Each row is a point on a tangle of strands that fork, close into loops and nearly touch. The rows are in no order.
Two points are linked if the straight distance between their rows is under 42.1. Some points are linked to none.
(200): [ -4  -3  72  31  54 -14 -15  16]
(105): [ 87 -25  21  -5  21 -15  -6  15]
(405): [ -5  54 -48  19 -15 -45   1  34]
(666): [ 61  29  -4   7 -11 -32  57  16]
(290): [ -4   9 -18  35   8 -54 -27  70]
(710): [-16  46 -54  11 -54 -26  29 -32]
(540): [-57 -44  -8   3  -8  26 -18 -28]
(387): [ 90 -25  44   9  34 -25 -23  14]
(680): [ 30 -10  60  -5  48  17 -27 -17]
(696): [  6   2 -19  -5 -21  -4  36  15]
(371): [ 49 -29  40  32  35 -39   4  37]
(226): [-22 -49   0 -18  11  47 -10 -56]
(538): [-31  46 -77  11   1 -28 -15  27]
(116): [ 13  18 -21   0 -29 -15  44  11]
(227): [ 68  13  -6  -8  -6 -19  44  16]
(590): [ 76 -21   2 -10   9  -6   9  13]
(401): [-25 -19 -55 -42 -42  51  35 -38]
(593): [ 79 -18  57 -10  13   1 -45 -13]
(11): [-77  -1  35  12  25  21 -42  -6]
(454): [-61 -31  10  10   5  20 -27 -22]
(547): [-10  61 -58  20 -23 -44   4   9]
(517): [ -8 -20  37  43  22 -37 -21  30]
(647): [ -7 -17 -21  -5 -23   2  25  13]
(5): [-73 -11  39 -10  27  53 -22 -29]
(596): [-45 -22  35 -21  32  60 -16 -47]
(236): [-54   1 -65 -28 -54  34  18 -24]
(502): [-45 -39   8 -34  12  76 -19 -79]
(171): [ 24 -14  63  32  52 -19  -8  10]
(246): [-20 -18 -19   8 -18 -11   0  23]
(320): [ -1  10 -15  18 -17 -33  10  50]
(177): [-66 -10  65 -21  54  54 -25  23]
(124): [ 15  38 -18  13 -29 -34  42  19]
(614): [-22  32 -46   2 -37 -15  15  12]
(484): [-17  57 -60  16 -38 -35  11 -13]
(12): [ 18   5 -49 -43 -36  38  46 -51]
(533): [ 21  45 -16  25 -25 -55  28  39]
(365): [ 57 -14  65  24  55 -28 -14  14]
(244): [-39  18 -57 -25 -56  25  34 -35]
(475): [ 15  26 -41 -11 -47   0  56 -53]
(412): [ 29  21 -44 -28 -38  20  54 -56]
(287): [-29  28 -57   5 -12 -24 -14  35]
(85): [ -8  -8 -54 -45 -40  50  43 -45]
(113): [-46 -27 -56 -36 -42  51  23 -34]
(440): [ 75   3  81 -10  30   2 -53  -7]
(111): [-40 -23  26 -43  31  82 -26 -64]
(156): [-11  22 -48 -19 -51  17  52 -40]
(72): [ 61  10  86 -17  43  16 -48  -1]
(541): [ 16 -11  -4  16  -7 -26  19  42]
(49): [ -1  40 -32  18 -22 -42   9  42]
(248): [ 36   7  83 -25  62  28 -40  14]
(492): [ 54 -21  46  -6  33   7 -32 -22]
(126): [-65 -16  16  19  12   6 -44  -9]
(322): [  1 -20  21  37  10 -42 -11  40]
(4): [-19  -6 -24  18 -10 -28 -15  42]
(702): [ 25   0  71 -15  56  28 -33  -6]
(379): [-88   2  44  -5  31  41 -36  -4]
(123): [-45 -42 -41 -20 -30  40   8 -25]
(306): [ 78 -17  59  16  45 -26 -25  12]
(431): [-16  33 -43  -2 -47  -7  35 -11]
(239): [ 84   1  -5 -13   1 -13  31  21]
(366): [-40 -45 -22 -11 -16  29   0 -24]
(546): [-18  -4  63  42  39 -29 -24  28]
(561): [ -4  -7   2  37   6 -48 -21  58]
(84): [-28  10 -43  10 -14 -22 -20  36]

A fork is a point with three links, a tip a point with one. Leave the first point through the second and follow the links. Name the first fork or tip that comes.
(647); (696) -> (49)
(412); (475) -> (113)
(484); (710) -> (614)
(387); (105) -> (666)
(365); (171) -> (290)
(124); (116) -> (4)
(379); (5) -> (502)

How many points has the smallest loop of links through each point below? Write 0 if it is on no loop.
(248) -> 7
(4) -> 9
(475) -> 9
(431) -> 0

Name the points in between on the shortest way along the links from the first point to the second, in order.
(365); (561) -> (171), (200), (546), (517), (322)
(11); (502) -> (379), (5), (596), (111)
(123); (156) -> (113), (236), (244)
(401); (540) -> (113), (123), (366)
(614); (405) -> (431), (710), (484), (547)
